Points on a hilly landscape, in no order, each with its height.
A ball rolls from a point to the lowest of its 2 nearest points, and stops where none of them is lower. Distance is the straight distance between rows; heights are no part of it.
kur height 712: [131 127 151 146 143 108 160 104 159 104 136 149 137 130 164 138 152 170
 153  92 118 105  84 121 125 162 126 137 112 109 140 122 155 116 129 146
 124  87  91  75 169 131 139 119 121 136 114 111  98 120 110 117 135 135
  95  97 128 123 113]
nosud height 283: [157 129 140 133 108 168 172 123 150 150 113 126 135 158  82 126 141 121
 177 119 121 135 189 141 114 124  86 137 111  99 173 115 142 151 124 107
 151 123 143 175 149 109  98 156 139 146  96 196 122 109 143 132 126 224
 110 193 120  88  92]
Pesi height 553: [157 158  88 120 160  93 118 112 158 103 159 138 114 101 163 151 122 118
  98 109 109 145 113 155  83 147 158 122 114  97 106 147 133 167  94 126
 126 120  86  96 141 126 148 115  94 163 122 153 100  91 131 130  98 120
 145 106 121 155 115]
gev height 757: [150 108 164 119 119 107 116  70 119 102 114 161  98 119 169 182  98 125
 119 176 120 165  97 112  82 168 129 110 145 114 162 154 150 135 139 132
 105 129 132 117 176 163 120 125 163  68 143 169 172  76 136 114 143 141
 139 132 140 146 179]
dibe height 117: [123 144 125 144 103 107 147 136 181 143 137 111 106  85 153 160 139 139
 133  53 164  71 128 148 143 124 145 148 138 147 119 138  97  76  66 128
 157 115 143 113 126 101 156 186 120 168 137  79  91 160 108 114 120 102
 153 148 163 147 111]
Tuka height 625: [133 142  94 123 149 167  84 143  82 104 120 117 148 163 137 102 102 108
 112 139 107 147  77 149 110 152 155 122 160 127  58 174 119 122 162 167
 106 118  99  87 123 170 122  68  86  84 168 131 160 126 117 118 139  76
 144  33 144 179 151]
sarev height 532: [ 94 122 169 115 100 168 134 109 129  99  74 124 114 169 142 109 103 119
 128 119  84 125 135  97 163  94  99 156 129 111 105 114 126 122 121 137
 147  74 156 171 137 128 126 140 154 112  66 175 111 141 127 142 172 158
 113 165  90 117 157]
Defe height 316: [106 111 184 109  80 140 184 164 143 118  86  54 115 137 132 130  92  90
 134  97 161  93 163 177 102 113 156 166 144 181 115 139 129 106  82 145
 132 113 120 135 152 114 166 141 179 119 137  49 116  76 117 120 211 139
 119 123 119 150 185]
misek height 425: [124 118 131 131 108 139 146 140 146  93 166  68 150 138  88  92 133 169
 130 109  69 122 129 129 123 117  86 147 113  99 104 107 165 133  67 140
 148  89  90 147 117  62 161 109 128 177 107 115  90 125  97 124 163 183
  94 140  55  84 104]
tidul height 355: [150 160 132 148 124 164 184 150 159 164  99 114 134 163  77 112 164 109
 177  70 128 155 147 135 135 123 113 134 110 129 148 129 111 167 158 109
 162 113 139 135  99 135 111 130 102 137  98 162 117 111 114  97  93 190
 106 148 157 134  72]
Pum height 514: [120 142 114  82 171 111 105 141  67 124 167 153 118 132 145 148 120  99
 123 166 102 133  96 169  85 171 176 118 114 113 134 133 153 159 144 138
 113 156  73  73 118 155 125 123 117 132 188 128 118  76 121 102 146 114
  95  78 142 136 147]
lefi height 622: [ 73  92 160  80 115 158 113 121  77 152 118 177  96 174  93 132 118 119
 146 199 111 110 139  62 184 111  97 120 120 126 181  91 152 109 144 100
 132 157 186 171 116 141  92 175 180  95 102 190 136 163 146 160 170 128
 108 209 124 100 161]
pevid height 282: [141  87 133 152 124 112 149 143 115 147 177  79 153  80  77  95 179 150
 150 146 110 176 138 143  91 132  75 124 116 170 166  98 157 175 126 100
 139 182 130 175  81 114 133 108 141 147 194 126 167 123 119 110  99 202
 119 142  97  94  94]
nizos height 447: [117 153 100 117 174  86 106 102 128 134 135 169 112  99 124 145 149 123
 115 127 136 150 102 125 132 162 163 124 113 126 150 160  95 134 160 100
 112 172 170 101 112 158 104 128 136 116 124 154 149 131 145 135  60 106
 110 137 154 173 129]
galu height 442: [107 162 143 133  98 157 176 155 167 142  45  70 110 130 126 102 102  73
 122  57 167 113 169 174 147  89 157 153 143 178 115 143  86 111 116 124
 157 117 171 157 117 128 115 164 168 120  93 130 120 120 144 140 136 141
 114 159 143 164 152]
pul height 222: [146 135  85 158 107 127 116 150 187 118  86 149 145 109 163 113  97 154
  82 130 157  70 184 118 173  78 119 117 174 133  87 132  91  84  88 152
  98  85 134 149 170  61 117 113  87 161  86  86  82 181 160 208 105  83
 177 140 105  98 115]
Lepuz height 470: [122 126 136 105 111 139 101 129 109 108 149 140 153 161 137 116 121 169
 132 151  48  94 128  91 137 117 104 138 135  69 107  98 158 106 118 158
 126  92 100 150 125  86 122 120 110 172 111 139 109 162 112 129 173 149
 121 129  71  75 106]
Zevig height 838: [100 112 112  98 138 153  62 142  54 155 125 119 126  92 132 124 139  97
 101 175 125 144 109 144 119 103 164 107 136 167 101 111 109 159 161 166
 123 193 107 133  45 187  95 120 105  94 164 127 153 143 146 119 131  73
 151  84 133 161 161]
Fetaf height 513: [128 125 156 127 123 131 168 131 121 139 119  71 112 162  89 110 106  85
 126 115 148 173 111 118 126 138 126 142 128 157 129 176 110 132 146  98
 139 143 170 105 130 135 170  90 179 103 155  76 168  85 109 120 145 115
 103 124 139 155 162]
nep height 524: [138 166  70 134 179  89 113 120 145 104 136 177 126  87 181 156 149 115
 108  95 157 119  76 186  90 167 189  98 113 106 118 136 131 150 131 139
 102 126 100  61 160 166 125 119  82 146 146 149  90 105 131 116  78 111
 132  81 179 186 122]
Fepil height 554: [160 136 121 175 128 112 167 162 161 166 140  81 149  87 104 119 163 135
 149  83 182 165 123 153 106 147 112 140 130 173 150 145 113 147 143  88
 137 151 142 129 108 126 161 101 138 137 169  91 154 126 112 104  75 152
 151 119 154 136  85]
Vis height 540: [119 128 119  57 127  89  99 121  74 108 179 131  95  79 154 184  93  89
  93 187  94 128 105 171  67 152 185 111 122 112 130 138 133 152  87 141
 125 174  80 104 119 144 134 168 146 129 186 142 136  77 142 112 166 121
 125 115 121 146 174]
mogu height 735: [151 114 164 146 128  82 135  75 164  88 139 149 130 117 179 169 129 166
 147 123 140 132  75 111 115 191 109 124 135 116 164 153 161  83 119 131
 116 110 135  85 182 144 146 113 161  98 148 117 139 111 123 119 129 133
 137 117 130 140 135]
lagut height 502: [122 135 163 145  89 168 116 135 122  83  89 124 161 188 134 108  78 146
 128 121  61 101 128 101 154 106  83 150 142  72  78 120 140  86 121 172
 135  43 118 145 144  97 115 101 121 127  69 142 107 140 106 132 205 155
 110 110  78  98 138]
los height 896: [144 132 116 124 108 152  93 134 118 126  94 127 160 101 150 130 111 147
  87 165  93 134 149 154 127  99 125 129 180 135  92 133 108 119 123 160
 124 137 154 203  90 114  92 110 118 130 128 170 162 160 161 148 114 139
 164 132  97 136 137]
fafu height 579: [130 120 116 165 145 143 145 151 115 117 128  66 152 148 114  53 118 113
 109 110 133 190 104 109 128 118 112 133 128 173  96 146 133 153 155 137
 107 119 105 102 116 137 192  53 105 111 146  57 151 116 100 116 131 105
 125  45  99 138 139]
Fiz height 785: [121 123 140 103 111 143 101 114 106 161 146 147  95 108 125 176 155 116
 153 142  98 142 105 132  91 124 130 113  97 124 146  95 125 156 139 134
 172 166 134 137 100 174 115 180 125 121 157 203 140 134 130  93 114 146
 135 159 162 152 125]
Nuri height 358: [146 155 100 124 174 140 157 138 128 155 148 150 135 168  75 117 180 122
 172 122 134 170 139 125 129 140 130 126  83 107 159 110 135 188 181 106
 125 130 123 116 121 136 103 111  96 141 103 174 120  99 119 128  66 174
  94 136 148 104  72]
megiz height 496: [108 132 132 151 106 124 162 134 178 157  42 137 120  94 146 131 128 104
 132  77 217  67 168 166 159  94 158 148 146 172 151 144  74  95 119 122
 132 108 187 145 147 143  98 186 141 111  88 121 101 146 177 153 110 126
 130 172 163 146 135]
tad height 272: [ 82 144 132 133 123  81 137 125 177 103 121  92 119  88 153 120 133 157
 105  52 146  60 115 143 160 141 143 146 119 151 142 120 111  61  64 138
 139 112 143 119 129  98 137 182 172 161 117  95  96 149 138 130 139 128
  98 154  98 150 147]
merat height 560: [203 152 106 173 142 111 109 143 147 121 170 189 184 130 145 136 142 209
 163 155 113 102 153 156 114 177 113 114 149  91 126 114 149  85 128 134
 104 105 118 142 176  55  91  88  85 171 150 119 139 156 139 133  87 164
 194 128 142  84  38]
buzu height 367: [146 133 131 170 108 132 175 142 183 136 146  57 147 104  91  97 177 174
 153  65 117 124 139 144 132 104  87 155 119 136 112 110 144 127  99 125
 168 103 105 144 103  74 167 125 117 174 140 107 111 134  84 109 122 196
 133 143  87 114  84]
Gogi height 331: [ 89 100 123 139 155 123 125 101 147 116 101 184 125 131 168 133 126 117
 110 143 178  89 111  94 176 121 153 114 120 113 155 117 120 114 143 138
  85 106 128  77 184 161 129 151 113  95  83 134  73 135 142 185 118  66
 108 110 137 108 155]
pizup height 818: [138  66 144 115  88 118 135  98 137 182 128 186  80 129 143 205 152  85
 163 182 205 101 158 109 121  94 146  94  91 104 184  82 142 168 115  99
 131 153 103 115 169 172 126 226 109  97 104 139  79 133 131 141 123  99
 165 175 205  81 138]
Derep height 656: [114 111  96 139 143  70 135 101 208 103 139 146 137  78 173 130 159 156
 109  94 162  83 137 151 129 103 152 115 107 117 152 112 143 145  84 132
 104 102  87  98 171 113 158 158 108 159  76 120  33 120 156 178  92 126
 111 123  79  87 111]
kirak height 702: [132 153  73 108 158 124  85 123 127 113 162 205 121 156  89 140 113 135
 135 140 101 104 154  83 204 127 127 131 120  65 119 123 111 106 114 111
 126 131 169 146 126  69  91 135 109 174 103 169 109 193 141 179  66  90
 151 186 136 115  96]
Namig height 623: [108 105 119 110 117  72 138  69 190  89 128 124  97  94 168 149  97 104
  90 104 159 100 152 128 122  92 161 124 107 121 160 137 126 134  48  99
 122 121 128 124 197 121 163 193 155 141  68 127  56 111 165 186 120 120
 109 159  85 112 160]
vit height 95: [168 130 108 156 108 145 134 168 164 133 111 133 135 160 119 114 110 101
 121 142 157  95 179  77 181  99 107 123 160 137  96 133 112 111  98 129
  89  88 110 134 182  68 140 106  90 163  91  59  81 183 124 184 119  64
 180 145 135  74  99]
fised height 692: [122 170 141 141 146 141 118 116 125 106 138 109 144 181  99  98 125 167
 140  78  96 161  88  77 163 157  88 156 136 121  98 159 117  77 161 125
 140 107 186 121 115 112 121  83 136 131 117 134 178 158  98 104 128 124
 104 108 122 166 121]
sol height 813: [102  94 136  68 124 101 129 114  88 151 135 104  88  86 112 149 120  79
  83 183 149 162 128 158  80 105 162  88 101 157 171 142 114 177 120  96
 138 203 133 131 111 162 145 162 179  99 170 129 150  90 147 134 120 118
 107 162 121 141 181]
Kode height 871: [100 118 151 114  86 167  96 132  77 119  82 108 118 138 127 136  80 118
 108 180  97  93 140 126 158 114 112 142 200 150  78 148 115  58 119 153
 155 152 179 196  86 130  77 118 195  84 150 127 220 154 145 127 188 109
 169 168 131 175 183]
tabo height 859: [ 92 102 157  93 106 158  95 141  45 119 107  97 134 142 124 114  79 105
  78 191  88 146 133 125 130 110 139 122 171 145  87 144 125  99 151 163
 130 157 146 179  81 147 108 105 160  77 166 110 197 129 147 132 193  98
 139 113 102 144 188]
gaf height 594: [ 69 114 172  78 109 163 102 130  68 142  82 160 126 133 129 127 124 137
 123 181 100  81 143 119 155 111 132 127 138 120 149  87 144 113 148 147
 133 130 156 173  90 159  72 167 158 115  94 186 128 138 161 142 186 156
  98 168 111 103 170]
Pepob height 604: [154 140 117 150 107 160 117 173  98 126 137  70 159 160 131 101  87 101
 111 117 107 166 104 147  90 125 121 136 168 145  51 172 113 123 137 158
 136 128  92 118 127 124 158  56  96 112 186  58 165 115  98 100 162  98
 167  48 132 176 138]
Tuzo height 482: [123 142  87 120 161 154  87 137 110 148 154 173 135 129 138 122 168 125
 132 130 123 130 114 103 143 113 151  97 104 117 102  91 139 176 171 145
 105 137  92 109  89 160 109 130  45 144 123 146  92 173 137 120  95  81
 139 103 157 137  98]
lun height 237: [159 124  94 168 158 115 147 115 159 112 140 104 162 123 116  86 141 159
 106 129 117 183 146 115 104 117  95 125 117 122 124 128 152 172 140 118
 115 114 107 144 144 102 155  64 115 142  98 136 133 110 121 149  86 183
 110  98  55 101  99]
zanok height 174: [138  94 198 154 101 146 143 113 121 114  75 111 141 138 159 122 104 159
 121 144 118 126 126 126 102 138  89 130 168 128 134 128 146 106 145 156
 111  94 146 166 180 133 120 107 163  86 124 133 152  99 137 132 200 182
 120 133  81 103 163]
nin height 251: [187 154 101 181 120 139 140 128 209 110  76 153 166 123 143  98 129 171
 110 101 146 115 171 116 156  88 101 119 165 145 105 147  94 104 116 147
 118  80 146 152 175  75 115  93  79 158  62 134 117 177 148 186  62 119
 184 143 113 105  78]
Bafu height 384: [105 129 176 136  66 176 162 170 122 146  57  69 127 145 128 108  94  84
 116 107 163 121 170 174 124  83 139 158 164 192 103 139 110 101 133 153
 152 121 159 166 118 145 129 132 172  92 133  97 160 111 127 111 200 138
 141 126 138 158 182]
vef height 479: [154 141 166 137 143 133 176 142 105 154 142  84 135 178  84 127 124 104
 167 116 133 177 109 137  84 160  98 136 102 138 151 152 138 152 160  93
 129 142 113  81 137 141 160  91 163 119 168  79 166  53  98  83 169 168
  79  97 162 146 133]
Sug height 672: [105 153 130 155 147 145 121 121 132 104 120 113 147 129 131  85 156 157
 142  78 123 152  59  83 168 144 110 145 122 134  87 139 118 104 173 149
 134  91 135  83 109 159 156  86  98  96 118 104 152 165  86 102 122  92
 114  69 143 177 128]
Mab height 455: [ 67 110 158 117 152 104 142 144 114 148 116 126 146  72 132 104 195 171
 139 111 143  89 109 143 144 129 124 133 114 171 171  83 137 102 159 150
 125 143 146 127  82 164 118 159 159 119 134 119 121 144 147 116 131 144
  70 127 120 107 141]
sel height 648: [109 151 111 148 164 123 106 141 105  94 132 120 177  98 154  94 133 162
 105  99 119 135  76 133 130 159 138 141 151 146  94 168  95  92 155 163
 104 117 118  88 105 143 152  72 109 114 162  88 174 157 107 124 104  88
 124  28 119 179 134]
biz height 564: [103 108 150  97  76 174  98 135  96 119  95 128 109 144 122 137  94 108
 120 156  70  99 158 121 139  74 116 142 146  99  96  87 140 124  98 136
 153 129 127 193 105 113 102 168 151 148 104 174 108 140 149 145 187 135
 136 193 103  94 151]
Suzo height 568: [ 82 133  90  70 128  79 111 103 119  92 148 110  94  69 144 145  77  79
  56 145 116 130 147 177  99 115 186 106 120 133 112 153 111 159  66 127
 120 151 112 121 135 129 173 160 156 141 145 123 109  81 160 153 134 102
 111 119  87 139 179]
rer height 494: [149  87  91 113 115  67 105  94 139 111 211 140  90 102 157 172  73 110
  95 187 121 127 145  90 118 142 131 110 109  92 132 137 153 148  50  95
 122 159  99 125 166  87 184 163 136 160 144 115  97 128 123 141 125  74
 168 140 101 113 126]
Bina height 721: [150 173  72 107 155 134 100 121 139 124 138 192 112 173 135 158  83  82
 116 146 127 108 163 120 168 126 157 118 129  84 110 170  94 135 128 105
 119 129 145 119 154  99  96 148 102 147  76 168  99 135 146 173  77  75
 147 143 166 124 104]
rino height 295: [186 128 129 167 156 109 153 100 148 131 140 140 160 152 122 124 139 165
 151 140 117 170 139 120  97 159  83 108 112  89 155 133 168 154 160 105
 104 112 127 133 184 113 124  70 119 109 114 148 162  89 122 124 100 203
 123 110 107  89  85]
vetep height 402: [133 146  97  87 157 129 136 160  87 149 166 143 113 201  78 118 130  71
 153 144 130 161 161 128 125 132 149 123  89 116 142 130 127 190 165  97
 114 154 113 108 117 124 129 126 110 147 128 160  91  76 121 127 119 124
  75 119 148 113 119]
fum height 771: [130 134 142  98 107 130 111  82 113 113 114 153 102 113 142 181 110 108
 130 151  96 171 104 143  66 143 148 109 130 110 128 136 126 173 157 154
 167 159 145 139 125 184  90 141 134  81 123 217 185  91 139  81 111 148
 138 159 149 181 167]
mip height 154: [187 136 100 182 136 142 140 105 192  94  89 124 166 110 122  93 131 168
 100 114 107 168 158 117 111  99  88 113 141 122 113 132 115 141 130 130
 114  70 149 186 171  96 110  59 102 139  68 186 144 155 141 172  72 195
 157 135  68  96  91]
Meza height 537: [172 145 104 164 136 154  71 167 103 138 154 167 191 148 138 118 133 199
 143 158  80 131 127 124 133 154  90 125 152  89  92 117 134  97 157 152
  93 106 110 137 124  71  88  72  64 153 165 112 164 173 117 113 120 148
 190  78 130  93  60]
Maz height 444: [127 141 158 115 146 157 154 160  73 147 162 146 126 235  99 113 134 112
 178 143 131 156 106 105 117 157 121 136  96  99 154 128 166 147 180 109
 127 117  85  57 139 146 137 115 112 116 152  97 123  84  98  94 178 132
  80  87 165 130 119]
ser height 583: [154 146  96 191 161 112 147 126 176 144 136 115 152  73 132 105 187 172
 132  71 157 176  70 122 127 147 119 123 115 182 128 135 115 140 166 113
 130 142 149  97  91 150 161  90  99 119 134  99 164 169 108 111  36 118
 143  86 159 171  83]
zeda height 261: [130 108 141 149 124  95 147 127 100 128 174  58 138  95  82  93 131 163
 118 127  97 182 103 119  99 155  86 148 127 153 132 128 150 130 114 111
 144 161 147 167  74  94 154  95 172 142 190 105 187 126 109 101 129 173
 114 133  77 141 141]
buko height 61: [135 130 158 118 118 133 128 129 102 115 132 118 135 140 124 128 100 144
 135 148  82 140 118 150 102 156 111 145 143 115 124 140 142 117 127 143
 140 120 132 143 132 109 115 112 159 127 152 142 156  95 122  99 171 164
 111 115 101 129 146]
les height 379: [ 74 120 169 154 127 125 153 142 157 114  93 104 130  97 155  80 169 180
 136  73 156  56 115 118 189 118 122 142 131 171 142  96 116  71 127 146
 133  89 148 110 105 131 129 153 160 129 114  84  88 170 132 121 159 134
  80 138 106 120 148]
Nanu height 907: [129 111 136 111  99 166  74 135 112 118 114 122 135 101 150 137 116 121
 111 148  89 133 116 147  88  94 140 114 148 136  74 110 135 145 135 176
 149 135  98 154  82 164 116 135  91 122 135 162 151 140 131 100 149 120
 156 114 127 141 149]
bunuf height 401: [ 93 123 123 114 160  71 127  84 145 114 186 165  87 150 146 163 117 112
 125 120 164  97 104  80 177 153 152 131  92 118 162 137 129 106  96  89
 122 136 124  54 171 129 175 160 154 120 116  99  91 132 116 146 127  69
  89 142 153 118 139]
gageg height 741: [128 148 168 127 124 177 143 136 124 141  87 147 122 211 126 150 109  99
 178 115 137 126 100  90 155 138 126 150 149 115 122 158 115 105 173 143
 146  93 155 110 153 155 109 129 130  94 100 143 137 119 114 106 162  97
 116 120 184 153 141]
Vola height 195: [157 129 132 133 136 134 135 145 117 155 153 122 149 112  59 119 171 155
 165 134 116 135 174 164 108 130  97 125 116 124 181  96 147 153 131 107
 139 159 133 197  99  91  86 121 122 165 154 187 149 135 137 133  82 223
 126 182 118  83  71]
Nar height 354: [167 117 173 136  80 169 170 139 153 148 112 108 124 187 115 147 131 107
 178 112 139 125 171 133 119 115  98 160 124 110 124 123 144 125 106 119
 164  96 109 146 149 108 126 151 146 141  97 133  94 100 104 117 186 178
 146 165 139  96 113]
Revud height 543: [119 157  91 156 132 145 133 144 167 168  56 138 113 109 131 119 139  91
 119  67 196 119 152 140 166  82 158 115 133 161 115 137  62 138 150 128
 132 123 165 149 114 163 101 151  96 114  77 146 114 162 152 146  61  91
 146 130 172 157 110]
fis height 585: [163 150 111 160 152 142 107 156 132 138 157 201 171 118 143 149 181 194
 164 143 120  95 125 172 118 165 133 117 128  82 140  82 151 125 157 151
  98 102  71 113 160 110  93 109  56 162 122 151 101 149 139 110 102 157
 178 118 162  83  61]
vose height 849: [133 117 136 135 100 172  83 141  59 155 116  93 129 121 110 117 108  97
 110 165 122 164 124 111 128 112 131 120 160 168  84 145 110 116 168 146
 145 177 142 162  53 166 124  96 123  92 179 106 207 151 136 105 138  90
 172 101 142 166 141]
retab height 546: [115 126 115 138 129 126 146 124 155 117 129  63 104 140 115 100  96  81
 103  92 145 174 128 108 147  92 134 138 117 172  93 159  98 151 119 110
 136 144 136 109 120 132 208 119 143 107 128  71 136 123 105 113 127  74
 129 104 119 164 160]
mapi height 544: [111 126 108 162 175 101 144 147 116 128 134 110 167  49 112  57 204 185
 120 100 144 175  97 132 118 155 109 113 117 184 150 103 125 157 178 114
 101 149 152 131  59 148 115  82 110 140 162 110 176 156 130 120  60 145
 107  75  92 128  89]
zoz height 486: [105 165  77 109 190  74 112 138 106 148 150 189 133  66 146 151 180 131
 127 126 156 113  93 179 109 160 194 112 120 134 173 132 101 152 156 116
 103 169 123  66 113 177  96 143 119 123 172 133 133 120 159 119  51 105
 112 115 185 155 117]
mumab height 397: [123 128 129 117 171 109 119 127 111 126 113 178 138 116 151 121 136 165
 116 167 151 101 125 117 156 144 143 120 136 123 159 130 113 105 179 134
  88 131 165 113 139 146 101 117 148  94 117 141 139 142 162 158  95 113
 107 116 131 105 128]
monu height 445: [121 161  71 108 188 143 118 161  93 166 143 161 118 161 108 117 163  79
 132 118 151 147 109 145 124 126 175 112  88 130 126 126 134 183 187 117
 104 139 102  66 107 182 116 116  62 131 125 146  89 106 119 120  90  84
 117  93 192 151 113]
rupip height 653: [128  79 139  98 119 138  96 135  91 159 145 170  94 141 101 141  98 131
 120 240 141  88 163  69 192 103 104 114 138 102 144 111 138  91 106  85
 102 172 185 182 122  94  97 149 170 113 139 134 146 177 149 190 149  98
 162 206 132  84 131]
pim height 453: [114 117  96  93 158  65 113  86 119 118 188 163  89 112 131 154 117 117
 103 176 125 122 135  96 128 141 146 110  89 106 165 124 148 143  96  94
 122 161 131  89 144 119 145 160 158 144 133 132 107 128 138 146  98 100
 100 143 133 120 129]
Zabo height 176: [127 138 127 119 128 101 109  89 127  76 156  84 129 114 119 115  86 165
  81 127  71 178 109  97  98 157 100 142 138 125 105 156 124 111 112 120
 145 145 155 165 113 102 144  90 164 146 152 144 183 130 115 108 125 150
 116 137  62 148 153]
gil height 480: [134 135 140 105 156 125 122 158  64 143 179 172 130 174 134 160 161 130
 186 162 121 105  84 145  94 197 131 131 115  97 153 111 181 121 148 133
 110 128  53  56 134 150 133 138 116 126 202  80 122  97 102  80 180 121
 120  76 186 117 112]
ket height 221: [117 123 191 121 106 105 183 147 141 102  83 105 134 141 140 139  94 131
 136  94 151  77 153 200 105 149 155 161 139 150 162 140 148  90  74 143
  97  86 101 118 170 112 133 139 164 143 121  68  84  65 141 131 222 158
  87 112 103 110 153]
Butir height 800: [119 103 126  93 115 116 126 131 123 159 135 130  97  93 127 162 142  83
 126 146 169 125 142 158 102 110 170 109 103 136 160 105 136 179 123 123
 138 172  95 116 124 169 142 189 126 128 146 136 106  89 125 112 121 123
 127 153 162 120 145]
vitof height 505: [ 88 114 144 127 151 110 123 126 111 134 133 120 153  41 127  97 195 176
 119 114 127 152 103 177  95 136 119 104 108 165 167  91 127 152 164 143
 123 158 137 155  69 161  96 132 146 130 151 155 151 129 149 103 101 185
  90 120  90 130 119]
sesad height 826: [ 92  96 102  89 143 119 109 134  74 141 125 103 114  77 111  96 115  78
  70 183 146 160 151 136 130  83 166  92 122 176 143 114 111 181 154 126
 105 197 136 147  64 162 125 138 129  93 134 116 138 127 159 152 115  83
 110 118  99 140 177]
kono height 276: [142 135 114 154 110 112 153 158 182 144 155 112 145  93 115 131 168 164
 156  77 138  75 160 155 145 110 115 148 120 138 122 106 139 113  75 128
 131 113  88 126 130  80 150 155 109 199 129  74  65 157 113 127 114 138
 140 140 120  86  70]
tamaz height 680: [117 126 111  96 131 130  86 139  95 155 142 172 130 126  91 117 133 150
 122 173 117 114 157  89 174 117 120 119 128 115 145  92 118 114 135  98
 124 163 167 176  81  96  78 144 113 161 128 171 135 188 145 162  95 114
 148 189 127  95 108]
vesun height 845: [130  83 144 126  84 146 154  78 159 180 156 119  71 166  83 155 150  94
 188 112 152 151 119  58 135  91 103 128  73 111 149  96 134 167  99  77
 204 153 140 140 110 138 154 217 134 122 117 162 102 169  88 101 113 122
 154 226 169 120 130]
zenut height 516: [166 147 138 169 131 102 190 131 167 133 148  97 136 114 126 148 144 134
 168  79 156 167  89 135  89 184 120 136 127 149 158 147 130 127 125 105
 146 130 115  78 148 130 177  90 147 136 172  75 156  72  98  86 130 146
 121  95 173 164 113]
tos height 883: [140 125 155 144  63 171 113 138 123 126  57  96 130 111 137 145  94 135
 106 146 113 111 176 155 122  91 101 143 197 156  95 133 123  84 118 142
 167 143 171 226 103 118  77 130 160 105 144 163 200 140 149 128 158 163
 190 194 117 156 159]
kikir height 832: [158  70 151 136  88 155 132 119 127 199 156 136  81 169 104 177 144  69
 167 166 165 149 140  74 131 109 106 120  93 127 146  97 149 167 135 103
 163 170 107 131 136 163 153 195 120  99 135 132 101 142 103 110 138 103
 179 179 203 108 118]
lut height 236: [131  96 130 138 136 110 122 118 171 109 138 163 122 134 158 139 135 157
 134 156 158  74 149  62 178 120 121 118 129 110 128 120 138  92 106 119
  93  93 112 111 183 103 159 149 119 131  98  81  76 180 125 171 136  55
 152 128 138  85 113]
Zibu height 685: [115 118 142 155 131 106 178  87 191  84 120 103 134 112 164 107 154 161
 125  69 136 117 122 143 130 115 119 135 112 130 150 129 143 130  82 131
 129  76  89 102 171 117 164 125 129 130  80 122  60 100 128 147 134 163
  81 121  70  91 120]
nuleb height 533: [175 140  81 104 123 123  92 141 112 119 162 137 105 137 135 172  93  61
  92 164  98 143 151 159  93 117 165 111 130  91  80 140 130 191  89 130
 133 155  76 119 131 102 154 126  92 164 142 128  93  94 122 130 124 106
 183 117 143 129 123]
rim height 96: [152 101 191 129  83 155 176 135 139 129  70 121 124 169 150 139 116 120
 167 132 155 104 151 166  93 141 124 141 153 123 158 128 162 108 108 137
 103  83 104 133 195 138 111 125 143 109 104 115 104  66 127 122 210 175
 104 120 119  89 141]
soni height 725: [106 179 183 114 103 164 118 108 110 110  95 138 124 175 136 159 104 133
 173  89 102 117  77 130 138 165 118 162 151 113 101 168 102  70 158 157
 171  90 164 116 120 164  91 123 157  92 120 166 176 113 116  73 182 153
 117 127 170 187 159]
Nad height 708: [108 183 133 126 147 137 109 131  80 121 111 127 148 179 111 127 105 148
 150  85  89 117 106 126 162 186 109 169 175 107 114 171  95  42 150 134
 145 117 200 135 102 106  81  94 169 120 143 135 206 124 113 103 158 144
  99 115 145 176 132]
vano height 515: [159 153  81 156 161 147  96 142 129 112 148 155 168 136 135  96 166 166
 122 120  82 148 104 121 127 139 112 109 121 101  91 111 134 159 168 159
 103  94  96 124 114 129 110  81  47 145 106 146 134 162 111 114  89 121
 150  72 111 134  86]
Bena height 332: [121 105 100 132 164 104 135 111 147 129 188 134  98 168 123 127 127 103
 128 141 152 125 120  32 183 125 133 126  97 106 125 122 138 122  93 100
 118 107  87  61 160 114 197 135 108 142 116  59  70 154 101 143 133  27
 130 107 144 111 127]
Veki height 592: [ 83 102 113  73  90  96 102  79 144 110 127 100  74  90 152 147  53  70
  64 129 149 122 169 145 127  79 176 113 117 128 122 136 103 146  59  97
 140 151 149 146 145 123 157 199 162 119  99 122 114 112 152 161 125  75
 118 174 102 144 186]

For each start below, name the point where the ball stops.
Meza => Vola
Zevig => Maz
mogu => Maz
ser => dibe
tamaz => dibe
soni => vef
